Points on a hilly landscape, in no order, each with its height.
From any point a ball rolls to the lowest of the 3 points nearest to it. It stops when none of these is lower. Distance is the straight distance between rows; heights are no part of it.
z_287 (h 175): [ 13.4 -31.6 -29.8  17.0 -26.1  -0.3  -0.5   2.0  -5.6  -9.6  26.0 -56.9
   0.6   2.4  17.5  26.9 -23.6   7.3  67.0 -26.6  14.7  -9.8  -3.5 -15.4
 -27.5 -15.1  -2.2  18.4]
z_135 (h 482): [ 17.3  -8.9  -9.3  22.2  39.5  54.0  34.5  51.1 -27.6 -22.5 -30.8   9.2
 -32.3   5.5 -38.0 -10.6  35.1 -29.5  -2.4  34.1 -14.1  -9.8  11.7  29.2
 -18.5  13.1  25.4  50.0]
z_725 (h 351): [ 31.1 -29.1  -4.2  22.9  11.3  12.3   6.6  13.2 -42.2  -0.2  -6.7 -51.0
  11.0 -27.2   3.9  23.3   6.9 -19.8  45.7 -34.1   2.3  -9.0   9.8   2.3
 -26.6 -27.6  -1.6  15.8]
z_630 (h 190): [ -4.0 -27.1 -36.5   8.8 -25.9  15.4   6.2 -15.0   4.3  -5.3   3.1 -25.6
 -11.9   4.0  20.0  19.2 -19.0   7.3  53.2 -14.3   6.7   0.9 -19.5  -7.5
 -15.7  10.3   7.7  29.3]
z_215 (h 193): [ -2.4  -6.8  10.8 -13.0  -7.3  18.9  -3.9  -9.7  18.6  13.9  -8.7  12.9
  -6.3 -18.4  -0.7   9.2  16.2  -8.6 -17.1  -2.7   3.2 -10.7  -5.9  -1.0
   0.1  -7.9  28.6 -22.7]
z_484 (h 379): [  3.6 -11.0  32.9   7.5 -10.9  16.9  -8.5  -9.1  -7.9   9.1  -6.8 -21.1
  16.8 -13.2   9.1  13.9  26.5 -20.2   1.6 -23.9   9.8 -34.9  -7.4   4.0
 -14.7 -36.1  24.7 -30.8]
z_893 (h 110): [ -4.3  -3.9  18.5  11.5   7.0   1.1   1.1  17.5 -44.4  -2.3  -5.8 -17.2
  32.3  -2.2   7.0   7.6  35.9 -20.4  -6.7 -14.6   8.3 -16.1  -4.4   7.0
 -12.8 -18.6  -6.5 -12.5]
z_89 (h 339): [  7.7 -15.1  -6.5  13.4  13.0  31.6  21.7  -1.1 -36.5  -5.0 -21.6 -26.3
   0.2  -9.5   2.5  26.8  25.5 -33.9  29.9 -18.0  -9.9 -25.5 -16.1  15.9
 -20.8 -12.8  13.0  23.2]
z_394 (h 372): [ 18.8   7.5  15.7  -4.5  34.3  32.1  15.3  35.5  -8.9  -2.6   1.8  45.6
 -25.6   0.4 -11.6  -4.1  26.7 -23.6 -30.6  39.4   8.8 -18.5  19.1  19.1
  10.6  17.8  41.5 -11.0]
z_524 (h 399): [-21.4  15.8  19.3  -4.6  14.2 -38.0  -7.2 -11.1 -47.3  -5.2 -15.8 -25.2
  39.5  38.8  -4.6 -47.6  16.8 -16.5 -14.2   0.7 -24.8  30.4  -3.0 -12.0
  -9.1  -1.7 -37.3  34.2]
z_184 (h 536): [ 26.3 -16.7  -3.1  13.7  38.3  47.3  28.4  53.7 -56.5 -14.2 -31.6  -3.7
  -9.2   1.8 -24.4   8.1  47.0 -34.0  -0.4  13.6   3.0 -18.2  11.0  23.6
 -21.4  -5.7  20.4  28.0]
z_258 (h 224): [-16.1  -5.1 -44.6   4.6 -33.6   2.0   1.8  -0.9  35.6   0.3  18.9   3.9
 -18.4  -1.9  13.6   2.9 -40.2  31.2  16.6  11.2   3.7  21.9  -1.7 -11.1
  17.6  25.0  -4.1  14.6]
z_295 (h 221): [ 11.6 -17.1 -16.6   4.7 -29.4  24.8 -15.7 -16.2  26.3   4.8   0.5 -17.3
  -5.1 -19.1   6.6  21.6 -17.4   9.1  39.1 -23.4   5.0 -20.1  -6.3 -10.3
  -3.3 -20.8  24.5  -6.3]
z_928 (h 495): [ 22.8 -27.2  21.4   1.6  19.9  35.8  14.9   1.9 -26.0  -1.2 -14.9 -13.0
  -5.9 -15.3  -7.6  16.6  39.2 -39.7   5.7 -14.0  14.9 -49.9  -3.4  12.4
 -24.0 -38.6  45.0 -13.2]
z_707 (h 222): [ 10.4  46.5  24.7 -26.6  22.2 -64.3  -6.3 -23.6  12.1  -2.5 -24.9  48.7
   6.2  26.5  -3.6 -45.4   5.6  12.8 -41.2  27.0 -30.8   8.5  13.8  17.7
  13.3  23.6 -32.7 -10.7]
z_307 (h 542): [ 31.1 -24.4   7.4  11.6  44.1  29.5  21.5  15.9 -64.0   2.2 -26.3 -38.2
   4.7  -5.5  -9.1  18.4  49.5 -51.6  22.3 -17.9  19.3 -45.2  -2.1  13.4
 -34.6 -51.5  21.0   2.1]
z_30 (h 15): [-24.5  33.6   7.3  -9.2  -8.9 -52.8  -9.7  -7.0  29.9  -7.5  17.2  21.7
  16.9  24.0   8.9 -13.6 -26.4  26.3  -5.1   8.0  -1.6  46.2   8.5 -20.5
  27.9  13.7 -43.5  -8.6]
z_24 (h 252): [ 32.2  -7.8 -10.1  11.2  10.9  15.0   0.6  27.0  -6.2  -9.1   3.5   5.1
   4.3 -19.9   1.2  12.3  16.9 -19.7 -11.4   5.4   3.9 -13.4  15.8   8.4
  -0.5   3.0   1.9 -17.9]
z_162 (h 326): [ 10.2  -9.6  15.3  -9.9  19.1  27.8  12.1  18.7 -13.5  -3.0  -9.4  15.2
  -9.8  -6.8  -7.4   7.2  30.4 -25.6 -30.8  18.4  14.0 -17.8   7.2  14.3
  -7.0   2.0  35.4 -18.5]
z_413 (h 328): [ -6.7  26.7 -15.4 -32.9  -4.7 -32.3  -9.3 -39.8  32.0   5.7 -10.5  52.5
  -8.3  30.0  -9.9 -46.7 -13.6  38.7  -7.7  16.2 -51.9   6.9   1.2  -2.4
  19.6  30.3 -33.0   6.8]
z_229 (h 154): [-15.0 -14.8  -6.7  13.7 -27.9 -17.6  -0.9   2.9  -6.0 -11.7  34.6 -53.9
  28.0  16.4  19.6  19.7  -5.9   5.4  40.8 -17.0   5.1  -1.1  -9.0 -20.7
 -19.9  -7.1 -24.2  14.9]
z_705 (h 288): [ 55.9  12.0  -8.4  21.6  28.1 -10.2  -7.2  44.8  -6.3 -12.2  11.5  16.8
  -0.3 -19.4   1.0   8.7  14.5  -6.6 -21.0  14.5  13.9 -12.4  41.1  11.4
   8.6   6.8  -6.9 -29.6]
z_202 (h 437): [ -1.0 -24.9  -5.6   8.8  24.7  57.3  23.1 -44.6  -8.7  23.2 -23.4 -27.8
 -27.9  -7.1  -3.7  28.9  21.7 -40.7  32.8 -21.4   3.0 -47.6 -39.1   0.5
 -12.4 -29.5  40.1  13.9]
z_414 (h 244): [ -6.6  -9.1 -45.6  10.4 -13.6  18.6   9.9   2.9  12.0  -9.4  -1.0   0.2
 -21.1 -10.0   8.3  12.5 -19.6  14.9  15.0   1.2  -9.5  13.4 -15.0   2.0
   4.7  27.9   7.4  27.4]
z_216 (h 73): [ 26.4  -8.8 -31.9  25.1  22.0  18.3  18.5  38.2 -29.8 -14.1 -11.7  -9.8
  -4.0 -15.3  -6.3  13.2  11.2 -16.5   8.1   0.4  -8.8   3.8   3.4  17.6
  -8.4  17.0  -6.4  26.9]
z_680 (h 269): [ 48.3  -4.3  10.4  12.5   6.9  14.3 -19.0  22.1  12.1 -12.8  23.1  22.4
 -15.6 -43.6 -21.6  12.8  -9.1  16.8 -24.3 -10.9  27.1 -30.6  38.4   5.3
  -0.5 -26.2  42.2 -65.2]
z_59 (h 192): [ -7.9  39.4   9.6  -0.3  -0.1 -35.4 -14.9   7.5  27.7  -5.5  10.4  26.9
  20.4  -1.7  27.6  -4.5 -17.2  16.6 -15.2  10.2   5.2  24.3  17.1  -0.1
  37.0  12.2 -29.3 -35.3]
z_239 (h 319): [ 11.0  20.2 -28.7  40.5  10.8 -26.8   0.0  33.9 -33.1 -42.0   4.3 -19.0
  12.2  20.7   7.7 -23.6 -14.6  -3.9  15.8   0.7  -4.7  36.9  16.6   4.9
  12.2  43.0 -44.5  35.4]
z_246 (h 248): [ 33.5  -8.7   2.6  12.9 -17.7  18.2 -19.5   6.1  17.7  -2.4   6.6  -6.0
  -2.6 -34.9   2.1  11.5 -11.3  12.5   7.1 -24.6   1.7 -15.6  16.0  -8.7
  -6.3 -19.3  18.6 -31.4]
z_522 (h 310): [ -5.8  -6.2  17.1  -6.0 -35.2  29.3 -18.7 -26.3  36.4  20.3  -8.1   9.5
 -17.7 -25.6  -5.4   6.4 -10.5  19.7  -4.9 -19.6  15.3 -26.8   7.8  -0.5
   0.9 -41.7  47.8 -59.1]
z_887 (h 170): [-10.1   7.4  -8.9 -27.4  -0.1   8.1  -3.7  -7.3  48.9  21.8  -6.1  42.8
 -27.6 -23.4  -2.4   3.7  -9.2  10.1 -25.4  20.0   0.5   4.1   5.5   5.4
  19.8  10.7  18.6 -35.2]
z_334 (h 247): [-51.8  -8.5   8.1  -9.8 -23.2 -28.5   8.3 -17.5   3.6   3.4  18.0 -18.6
  18.7  33.8   7.3  -3.6 -24.0  24.0  11.6  -8.3  13.5  21.0 -25.3 -18.7
 -10.9  -8.5 -28.1  25.3]
z_833 (h 294): [ -2.4 -14.0   0.8 -38.3  -6.7  36.4   3.8 -23.5  42.5  28.2 -22.9  31.3
 -40.2 -25.4 -13.2  13.1   7.8  -3.5  -7.6  11.2   6.9 -24.0 -11.8  13.2
   0.1 -12.9  51.0 -22.9]
z_797 (h 340): [ 29.4 -10.2  31.1  19.0  -1.7  12.5 -16.7  17.4 -16.6  -4.9  17.2  -8.1
   1.6 -42.2 -18.1  21.1  -4.4  17.4   0.8 -40.8  26.3 -25.6  23.0   2.9
 -12.4 -56.0  35.8 -50.8]
z_14 (h 225): [ -7.2  21.8  20.4   8.4  15.8 -10.9   2.3  15.1 -12.6  -1.0  -8.4  12.4
  15.0   1.7  -2.4  -8.7  14.5 -11.5 -39.4   4.5   4.5  15.0   0.8   5.7
  18.9   8.3 -13.6  -4.7]
z_73 (h 417): [ -4.7   4.7 -10.2 -28.4   2.2  -8.3  -2.1 -26.0  19.3  12.4 -21.0  29.6
 -27.2  19.4 -12.1 -31.4  -4.8  16.0 -13.1  14.0 -38.9  19.5 -12.4   6.1
   7.3  20.3  -3.7  34.7]
z_997 (h 502): [  2.6  16.7  -7.1   7.1  24.8 -37.9  -3.5   4.2 -30.4  -1.2 -26.6 -21.6
  22.0  36.0  -7.2 -60.3  10.1 -30.1 -17.1  27.1 -34.8  26.9   1.1   4.8
   4.8  37.7 -41.6  49.7]
z_460 (h 409): [-25.6 -11.4   0.2 -32.6 -13.0  22.4   7.3 -40.3  18.9  31.9 -25.2  19.0
 -24.3  -2.5   2.2   9.5  -4.6  11.0   8.7  -6.4  -3.2 -10.2 -31.0  -8.2
  -0.4 -18.7  21.8   2.1]
z_38 (h 208): [ -1.8  12.7  31.9 -31.1  28.1  -3.9  12.8 -11.8  -1.2   6.4  -7.2  49.4
 -29.3   2.4 -19.2 -23.6  16.1   1.4 -52.1  24.0  -3.2   1.1  -1.0  15.2
   8.5  10.3  17.6 -19.8]
z_367 (h 231): [-11.7  14.9 -19.7 -11.2 -37.4  -6.9 -24.7 -12.9  58.8  15.3  11.2  16.5
  -1.9 -16.0  10.8   3.0 -35.2  26.0   0.4  16.7   5.8  10.5  18.9 -16.6
  28.2   5.9  -5.9 -36.6]
z_722 (h 543): [  1.3   4.5 -25.1  -2.2  -2.0 -41.0  -3.1  -9.0 -14.0  -7.0   3.6 -22.0
  -2.9  51.6  -0.5 -57.4  -9.1 -10.9   5.8  29.3 -25.6  37.5  -6.8  -3.0
  -8.5  46.4 -31.6  60.7]
z_599 (h 263): [  1.1  -6.2 -50.3  10.3 -33.2 -11.8   3.9   6.5  26.1 -25.5  15.7 -10.1
 -39.8  37.5  -3.2 -21.6 -39.0  23.9  19.7  12.7   4.4  41.9 -28.0  -0.3
   7.0  55.8 -13.1  53.9]
z_34 (h 237): [-30.9  15.0 -22.7 -27.3 -19.1 -33.6  -4.3 -29.8  45.1  14.1   5.9  48.9
 -12.6  25.6  -2.6 -18.7 -46.1  46.6  -1.5  15.9  -7.5  23.1   4.3  -8.6
  27.9  12.1 -24.7  -4.0]
z_8 (h 305): [-24.5 -15.1   0.4  -0.5 -17.9  30.8  -0.6 -43.8   9.6  21.4  -7.3 -18.7
  -4.5   2.5  15.4  22.1  -1.0  -7.5  42.2 -21.7   9.0 -26.9 -35.2  -8.6
  -5.1 -33.6  19.4   7.2]
z_93 (h 255): [ 26.5 -10.7 -60.6  16.4  -5.8  23.7   4.5  22.6  19.1  -8.4   7.2   1.7
 -26.4 -24.8   5.4  19.5 -15.3   6.4  26.3  -0.8 -13.3   8.5   6.8  11.7
   0.6  38.7   5.7  23.7]
z_339 (h 388): [ 10.0  -1.7 -18.3  18.9   3.1  -4.5   2.2  26.8 -32.7 -20.8  12.0 -27.7
  32.6  -6.5  12.5   9.2   5.3  -7.5  11.3  -6.1  -0.7  16.7   8.4  -0.1
  -4.9   5.9 -26.0  11.0]
z_527 (h 200): [ 17.6   5.9 -15.0  -3.1 -13.8  14.6 -15.8   2.9  47.6   1.8   9.2  22.2
 -13.6 -29.9   6.2   4.1 -10.4   7.5 -13.2   8.4   2.0  -6.3  16.6  -3.7
  24.1   4.4  16.9 -46.5]
z_149 (h 273): [ 19.2  23.7  12.7  16.1  28.7  -7.0   7.2  30.0  -8.2 -18.9  -4.2  25.6
  -1.7  -0.3  -3.9  -3.4  12.0 -14.2 -42.6  21.3   2.9  -1.8  18.9  17.8
  18.5  23.0 -15.1  -8.5]
z_932 (h 311): [-24.9  -2.7  18.6  -3.7   3.9   1.2  11.0 -14.1 -37.8   0.3 -23.4 -14.3
   8.3  17.1  -6.0 -15.9  15.5 -13.6  -7.3  -5.3 -16.8  11.1 -24.5   3.5
  -8.9  -1.8  -8.2  38.9]
z_938 (h 281): [ -4.2  35.9   4.8  20.3   6.4 -52.2 -10.8   9.9   1.6 -26.8   3.1   3.8
  17.3  25.4  18.3 -25.6 -26.1   9.4  -6.1   9.9  -4.9  41.6  14.9  -3.5
  25.8  37.3 -52.4  14.0]
z_709 (h 428): [ 12.5  -0.2   8.8  12.2  27.6  39.9  23.1  41.7 -26.3 -12.1 -16.7  21.8
 -27.9   9.0 -27.9  -1.8  32.9 -27.2 -21.8  33.3  -4.4 -10.5   7.3  21.4
  -4.0  12.0  22.6  19.8]
z_126 (h 235): [ -7.4  -8.5 -40.6  17.4 -30.9  -3.1   6.9  13.6   0.4 -21.9  25.8 -21.1
 -11.2  20.1  11.6  10.5 -25.9  17.5  30.1  -8.8   7.2  24.5 -18.6  -6.2
 -10.3  34.8 -14.4  32.3]
z_304 (h 242): [ 50.7 -22.4  -2.1   4.7   8.9  37.3  -6.8  21.7  21.4 -10.8   1.1   9.7
 -31.4 -39.4 -11.9  20.3   4.2  -3.7  -1.6   0.7   5.7 -30.0  21.1   5.9
 -11.9 -17.3  42.4 -26.5]
z_260 (h 254): [ 25.0 -14.6  12.5  -5.6 -13.7  33.7  -8.8   0.4  26.0  -0.1  -5.0  16.6
 -25.0 -33.1  -9.8   8.9   4.6  -4.0  -9.6  -1.7  10.3 -34.5   6.4   2.1
  -2.9 -17.2  49.8 -40.7]
z_265 (h 551): [-51.0  13.6  24.4 -46.3 -19.9 -27.7  -0.7 -50.4   6.1  31.5   4.2  22.0
  22.2  28.7  -5.0  -3.7  -3.0  36.5  -4.0 -12.4  -7.7   7.1 -25.6 -19.1
  -5.2 -32.3 -15.8 -18.4]
z_288 (h 215): [ 63.0 -18.5 -47.5  27.7  40.5  10.6   8.6  59.3 -25.5 -13.5   5.1 -17.7
 -14.4 -33.5  -7.0  18.7  -4.8 -12.4   9.5   4.4   8.3  10.6  36.2  13.1
  -1.9  24.8 -10.7  25.4]
z_649 (h 277): [-55.2 -14.5   5.6  -6.8 -24.3 -28.5  15.2 -25.5  -5.4  -2.1  17.6 -44.4
   4.5  47.0   6.6  -5.3 -26.0  22.7  30.1 -16.4  26.7   6.1 -54.1 -16.4
 -24.7  -7.0 -32.7  41.0]
z_409 (h 201): [-10.3 -14.2 -22.5   3.0 -40.2   9.5  -2.4  -8.3  28.4   2.1  17.1 -19.2
   1.1  -0.3  20.4  19.1 -22.9  14.8  36.9  -7.2   9.4  -0.5  -5.9 -21.4
  -0.1   1.1   0.2   5.3]
z_397 (h 86): [-20.4   8.0   8.0 -18.4   2.5 -18.9  -3.7 -24.4 -11.2   4.6 -11.2   9.6
   2.3  24.7  -8.4 -27.0  -1.7   3.8 -14.3   1.8 -29.7  25.9 -10.6 -10.3
   2.1   9.8 -21.8  27.6]
z_933 (h 364): [-44.9   9.9  -2.5 -31.1 -19.9 -34.7   2.9 -28.3  22.0   8.5  21.0  12.8
   4.6  37.8  -8.3 -17.1 -40.2  46.7   9.4  -2.5   2.8  26.4 -17.7 -27.2
   4.0  -1.5 -33.6  13.5]
z_144 (h 274): [-19.4   8.4  36.8  -7.7 -14.6 -10.9 -13.0 -13.2  -9.9  10.8   5.5 -18.5
  34.9  -5.1  16.1   9.8  18.0  -0.6  -4.4 -15.4   4.1  -2.8  -5.6  -8.7
  -7.5 -26.9   3.4 -31.3]
z_824 (h 392): [-13.7  -9.9 -24.0 -19.6  -9.0 -10.6   1.9 -23.0  14.0   9.5  -2.3  12.2
 -24.0  33.3  -8.6 -39.4 -24.2  20.1   4.1  12.2 -31.6  16.6 -23.1  -0.1
  -6.1  30.3  -9.2  60.3]
z_57 (h 243): [  5.1  50.7  34.0  -0.2  25.3 -47.5 -14.1  10.8   8.8  -9.0 -12.7  48.6
  13.3   3.5  11.8 -10.9  -2.0   5.1 -38.1  16.5   9.8  22.1  20.7  14.3
  32.6  22.9 -42.0 -24.1]
z_393 (h 349): [ -5.0  -8.8   1.5 -17.3  20.0  44.8  20.9  -3.4  27.5   8.9 -27.7  32.0
 -53.0  -8.5 -27.1  -8.3  10.8   0.9 -13.9  20.1 -22.3  -1.7 -11.3  14.8
  -2.3  21.6  29.7  29.2]
z_702 (h 96): [-28.4  11.3  17.3 -32.7  -5.1  -0.8  -8.4 -20.6  20.3  25.7   0.3  27.1
  -9.2  -6.9   2.9   2.0   0.8   9.1 -23.5   1.8   0.2   4.1  -5.5  -1.4
   8.5  -6.7  12.1 -37.2]
z_908 (h 95): [-22.9  15.3 -16.1 -39.9  -8.4  -8.7  -4.1 -35.1  39.2  32.2 -10.3  48.6
 -20.9  -2.6  -8.2  -4.4 -18.5  30.0 -20.5   9.1 -17.4  11.4  -3.9   3.4
  21.0   9.9  -0.6 -17.8]
z_651 (h 413): [-30.4 -11.4  24.7 -40.0 -11.8  20.7 -12.6 -56.0  32.6  44.1 -22.7   5.8
 -22.9 -14.3   1.0   6.9   4.5  -1.3   7.5  -9.4  16.3 -45.1 -21.6  -0.1
  -6.2 -45.0  49.6 -45.3]
z_133 (h 438): [-22.2 -11.8  -9.2  -5.2  -9.8  29.4  17.2 -27.5   3.9   9.1 -19.7  -6.3
 -16.8  11.8  -1.9   2.4 -13.4   2.1  30.1 -11.4  -6.6  -1.7 -40.7   1.9
   0.4   7.9  16.1  57.3]
z_39 (h 258): [ 74.2 -32.1 -16.9  14.7  24.4  27.1  -0.9  42.6  -1.6  -2.8   3.4 -16.6
 -29.0 -49.5 -12.6  19.2  -9.5  -8.7  16.0  -3.9   8.7  -5.6  35.7   9.5
 -12.4  -4.9  17.7   6.5]
z_209 (h 290): [ 44.4 -36.5 -17.7  20.2   8.5  26.2   0.0  -2.6  -3.7  -1.2  -4.7 -36.4
 -22.2 -32.4  -5.0  29.8 -14.1 -11.0  49.8 -32.3   3.7 -25.2   4.7   6.1
 -20.8 -24.8  23.2  10.7]
z_851 (h 366): [ 20.5 -19.7  -3.1  25.3   9.6 -12.2  -1.8  26.4 -60.6  -5.6   5.0 -55.0
  38.5 -15.2   9.1  15.5  14.5 -16.5  34.0 -16.8   7.5   6.3  15.5  -4.3
 -26.6 -22.6 -24.2   9.9]
z_796 (h 220): [-37.0 -10.8 -20.0   0.9 -32.9  -8.0   8.3  -8.6   7.8  -2.0  19.0 -25.8
  -1.5  23.1  10.2   1.4 -25.4  20.2  29.5  -5.0  18.9  12.8 -30.5 -16.8
  -6.9   6.2 -13.1  34.3]
z_303 (h 458): [ -4.3 -10.3  52.2 -14.6   1.7  23.7   0.1 -21.4  -5.2   8.5   0.1  -7.7
  -0.6 -19.2  -2.3   1.0  25.6 -13.5 -20.4 -11.6  20.5 -50.6  -0.4   8.4
 -16.5 -41.3  53.6 -47.3]
z_375 (h 259): [  5.5 -21.1 -34.0   9.5   2.0  47.9  19.4   0.2  22.4  -1.2 -22.0   1.2
 -38.9 -19.4  -1.2  25.7  -6.6  -0.9  22.0   7.7  -8.7 -15.4 -21.3  14.6
  -6.1  22.6  31.6  38.7]
z_61 (h 384): [-15.3  25.6  21.9  20.1   5.3 -32.1 -12.4  17.5 -14.9  -9.6  19.3  -7.1
  51.3   7.8  15.7   2.4  10.3  -5.4 -13.7   1.5   3.5  18.6  15.0  -7.5
  14.0  -2.7 -38.6 -22.4]
z_462 (h 197): [ 35.5   5.2 -18.3  27.5  24.4  -1.3  10.8  39.3 -13.2 -18.5   1.9   7.5
   6.3 -17.8   2.0  13.7   6.6 -10.8  -7.6   9.8  -4.8   1.7  17.6  12.3
  14.3  22.4 -19.3  10.1]
z_855 (h 320): [ 29.5  -6.0  30.1  24.1  -1.1 -10.4 -21.3  21.2 -36.4  -4.0  15.7 -35.3
  35.2 -21.5  -1.9   9.4  18.9  -2.9   0.0 -27.0   4.3  -9.9  24.7  -2.0
 -19.1 -37.8  -6.9 -35.4]
z_652 (h 367): [ 13.2  10.2   4.6  17.5  29.3  14.7  19.4  40.4 -31.6 -12.8 -19.8  10.0
   3.9   8.5 -12.8 -11.8  23.2 -26.3 -34.4  19.5  -0.7  -4.2   8.5  13.1
   6.4  11.0  -7.1  18.3]
z_479 (h 514): [ 14.4 -23.7  43.0 -10.3  26.5  34.9  14.0   5.9 -48.7  -1.9  -5.4  -1.6
   9.2  -2.7  -4.3   3.0  41.7 -40.2 -12.2   2.5  27.0 -67.1  18.2  16.9
 -18.3 -30.9  57.3 -26.8]
z_763 (h 10): [-19.3  23.6  37.7   4.8 -27.5 -39.8 -16.2  -2.9  12.4   0.9  40.6 -32.1
  65.1  10.4  17.4  11.5   3.7  22.5   4.4  -8.9   3.8  11.9  10.1 -33.2
   4.7 -23.6 -20.3 -48.1]
z_498 (h 183): [-50.2   5.3  32.4   0.4 -17.6 -33.6   3.9  -5.2 -21.9  -5.1  17.1 -33.0
  50.1  32.1   8.6   3.9   1.6   2.0   6.1 -13.1   6.0  23.8 -11.8 -23.1
 -13.9 -13.7 -36.0  13.5]
z_515 (h 127): [ 10.1  28.1  14.6   2.6  28.0 -37.1  -3.9   3.5 -13.4  -5.3 -21.3  14.4
   6.0  17.5  -9.2 -42.6   7.3 -12.8 -29.7  20.0 -17.9  25.2  11.1  10.4
  22.0  21.7 -37.5  14.4]
z_25 (h 236): [  9.0  31.8  14.3   5.7  12.9 -25.5 -16.0  11.4   9.8  -5.9  10.0  36.3
  14.1 -10.9  17.6  -2.5   4.3   1.1 -37.2  14.9  13.3   3.5  19.0  13.4
  29.9  10.8 -15.6 -45.4]
z_858 (h 202): [-40.4   7.5  -1.9   5.4 -31.5 -35.3  -2.5  -0.2  22.8  -8.9  42.2 -28.1
  33.9  19.8  10.1   6.7 -23.5  23.2  10.7  -5.2  18.3  18.7  -9.8 -28.8
   3.3  -1.4 -29.6  -9.5]
z_910 (h 260): [  0.8  18.8   3.7 -15.8  12.0 -29.0  -4.3 -19.8   0.6   6.3 -14.9  15.3
 -11.3  25.9 -13.4 -40.2  -4.0   1.0 -25.0  10.7 -35.9  19.3  -2.0   0.1
   7.1  22.6 -20.5  18.6]
z_466 (h 362): [-20.2  28.7  23.1   1.9   9.2 -50.6  -6.2  -5.3 -16.5  -6.3   0.6  -0.4
  37.7  29.7   5.7 -28.8  -3.6  -2.5 -21.1  -1.4  -5.6  41.2   0.2 -14.6
  17.9  10.1 -46.4   7.6]
z_605 (h 103): [-30.1  10.4  40.6 -13.8  20.3 -11.4   1.0  -3.3 -34.9  12.3  -6.4   7.9
  18.3   5.2  -3.7  -7.0  32.0 -23.8 -43.7  -1.6  10.7  -6.5  -4.8  11.4
  -1.8 -14.4   7.6 -27.9]
z_119 (h 217): [ 39.2  -8.5 -34.7   4.3  -8.7  29.2  -5.7  16.1  40.3  -3.5   6.7  10.9
 -20.3 -45.5  -2.1  14.9 -16.0   5.5   3.6   1.9  -6.3 -15.4  18.5   4.3
   7.8   3.4  15.2 -21.0]
z_759 (h 233): [-18.4  -3.3  -2.1  -1.8 -23.2   9.2  -7.7  -5.5  10.8   3.0   7.0  -7.2
  14.1 -14.0  13.7  15.2   1.3  -2.4  12.8  -9.1   0.2   0.8  -4.5 -12.7
  -3.4  -7.8  -0.2  -6.3]
z_945 (h 189): [-25.6   4.4  36.2 -23.6  -8.5  -4.8 -18.8 -23.8  10.3  26.4   8.2   8.2
  17.4 -11.9   9.2  -2.0  17.8  -0.9 -28.6  -4.6  12.7 -15.4  -3.4   0.8
  -0.6 -26.5  21.0 -51.1]
z_41 (h 285): [-18.6   3.4 -14.6 -27.6 -10.9 -26.6  -3.5 -37.8   9.4   8.3   0.8  23.4
  -8.8  37.0 -12.1 -33.8 -20.2  25.4  -3.9   7.4 -25.2  18.6 -16.2  -9.9
   1.0  18.8 -20.9  30.7]
z_812 (h 289): [-20.1  -5.1   9.2 -11.7 -50.8   3.1 -26.1 -25.9  43.9  17.6  17.6  -4.9
  12.8  -9.0   6.8   8.8 -28.0  25.3  16.3  -2.4  15.2  -2.2   8.3 -25.6
   5.9 -36.2   7.6 -41.9]
z_482 (h 398): [-22.8 -11.1   0.2   6.1   3.2  14.3  15.2 -24.6 -26.1   4.1 -32.6 -18.5
 -13.2  21.7  -6.9  -5.8   6.0 -16.3  14.3  -8.2 -10.8  -0.5 -27.4   3.0
 -10.7   2.8  11.3  62.5]
z_794 (h 468): [-43.8  -9.0  13.1 -38.9 -13.9  -6.7   4.3 -46.6   5.5  32.4  -7.5   8.6
   3.3  23.7   1.4   9.3  -5.9  20.7  18.1 -11.4   3.1  -4.6 -37.7 -18.0
  -2.6 -32.8   3.3   5.8]
z_775 (h 234): [-27.4   8.5 -14.1   5.3 -22.6 -32.5  -0.2  -0.5  20.5 -12.6  28.0  -8.3
   2.0  30.2   9.9  -7.1 -26.6  26.2   7.6  -1.1   7.9  33.9  -9.9 -19.6
   8.3  20.8 -34.1  17.3]
z_671 (h 128): [-25.4   9.1  10.4  23.6 -16.6 -38.5   0.7  12.7 -17.1 -14.5  41.3 -54.0
  58.0  16.4  14.5  15.6  -2.2   8.3  20.7 -12.4   6.2  16.7  12.8 -23.4
 -12.5  -9.4 -47.2  -7.3]
z_745 (h 302): [ -5.2  13.1 -20.0   4.3  -2.4   2.9  -3.8   6.5  24.2  -1.8   2.2  21.3
  -7.8  -9.6   8.1   6.7 -10.0   2.9 -13.5   8.0  -5.7  19.4   1.6  -0.9
  21.8  29.1  -6.8  -4.3]
z_159 (h 333): [ -1.8  14.9  -9.7  12.1   3.2 -13.2  -3.9   5.0  -9.4  -9.1  -8.0  -0.5
   0.0  14.0  -2.0 -29.9 -12.3  -7.3  -9.3  12.7 -26.1  29.4  -5.7  -0.6
   9.0  35.0 -19.7  41.3]
z_494 (h 390): [ 45.0   2.6  14.0  -4.4  23.7  13.4  -5.7  33.0   2.2  -9.6  25.5  49.4
 -11.5  -5.9   0.3   0.8  14.9 -19.4 -30.4  39.4  22.5 -36.8  42.1  13.5
  14.7   9.9  41.2 -50.4]
z_233 (h 262): [ 13.2  18.2  20.4   2.9   4.1 -12.8 -13.7  10.7   1.0   1.4  11.9   6.1
  28.3 -14.7   6.3   0.2  22.3 -11.4 -34.3   5.2  11.5  -8.5  12.5   2.1
   4.6  -8.5   4.8 -47.7]
z_822 (h 365): [ 51.4 -19.2  17.5  24.4  15.0   3.3 -21.2  32.4 -35.7  -6.6   9.0 -26.0
   7.1 -30.3 -12.0  14.6  10.9 -10.5   1.4 -26.2  19.1 -12.8  31.7   4.1
 -16.0 -37.0  -1.2 -18.2]
z_976 (h 612): [-44.6  22.8  40.7 -34.3   2.9 -38.7 -11.1 -33.5  -8.2  20.1   8.8  13.8
  32.3  22.9   2.2 -11.7  10.4  19.0 -28.6 -11.3  -7.3  20.5  -5.3  -9.5
   2.3 -19.7 -13.7 -31.7]
z_381 (h 223): [ -6.3  -8.3 -12.6   7.4   2.6  22.8  11.7   4.3 -12.4  -9.4 -15.3  -7.2
   0.3  -7.5   2.1  14.4   3.0 -13.9   4.1  -6.6  -9.9   0.7 -11.5   7.1
  -4.2  16.7   3.1  25.6]
z_499 (h 266): [ 32.0 -29.7 -36.1  11.8  13.5  53.7  21.0  -3.3  20.4   1.5 -16.2 -11.9
 -41.8 -31.3 -13.1  30.8   5.8 -15.6  37.2  -6.9 -10.5 -36.8  -8.4  15.7
 -15.7   2.1  43.0  26.5]
z_147 (h 253): [ 10.7  13.4 -34.3  29.9   4.6  -6.9   2.1  20.2  -7.1 -24.3   7.7   2.8
   1.4  -5.8   7.5   1.3 -17.1   0.8   9.8   7.5 -10.2  23.0   9.6   3.3
  18.6  38.6 -23.1  20.4]

Where does a ball stop that starts at each point below?
z_680 => z_908
z_393 => z_216
z_258 => z_671
z_797 => z_908
z_295 => z_671

Call two points neighbours if one is among the 3 nearest of the other. Go from one point of each pair to the other, from neighbour to neighbour, staying as low as possible. Name the highest point that can't be avoided.
z_397 / z_216 => z_910
z_515 / z_893 => z_14
z_671 / z_30 => z_775
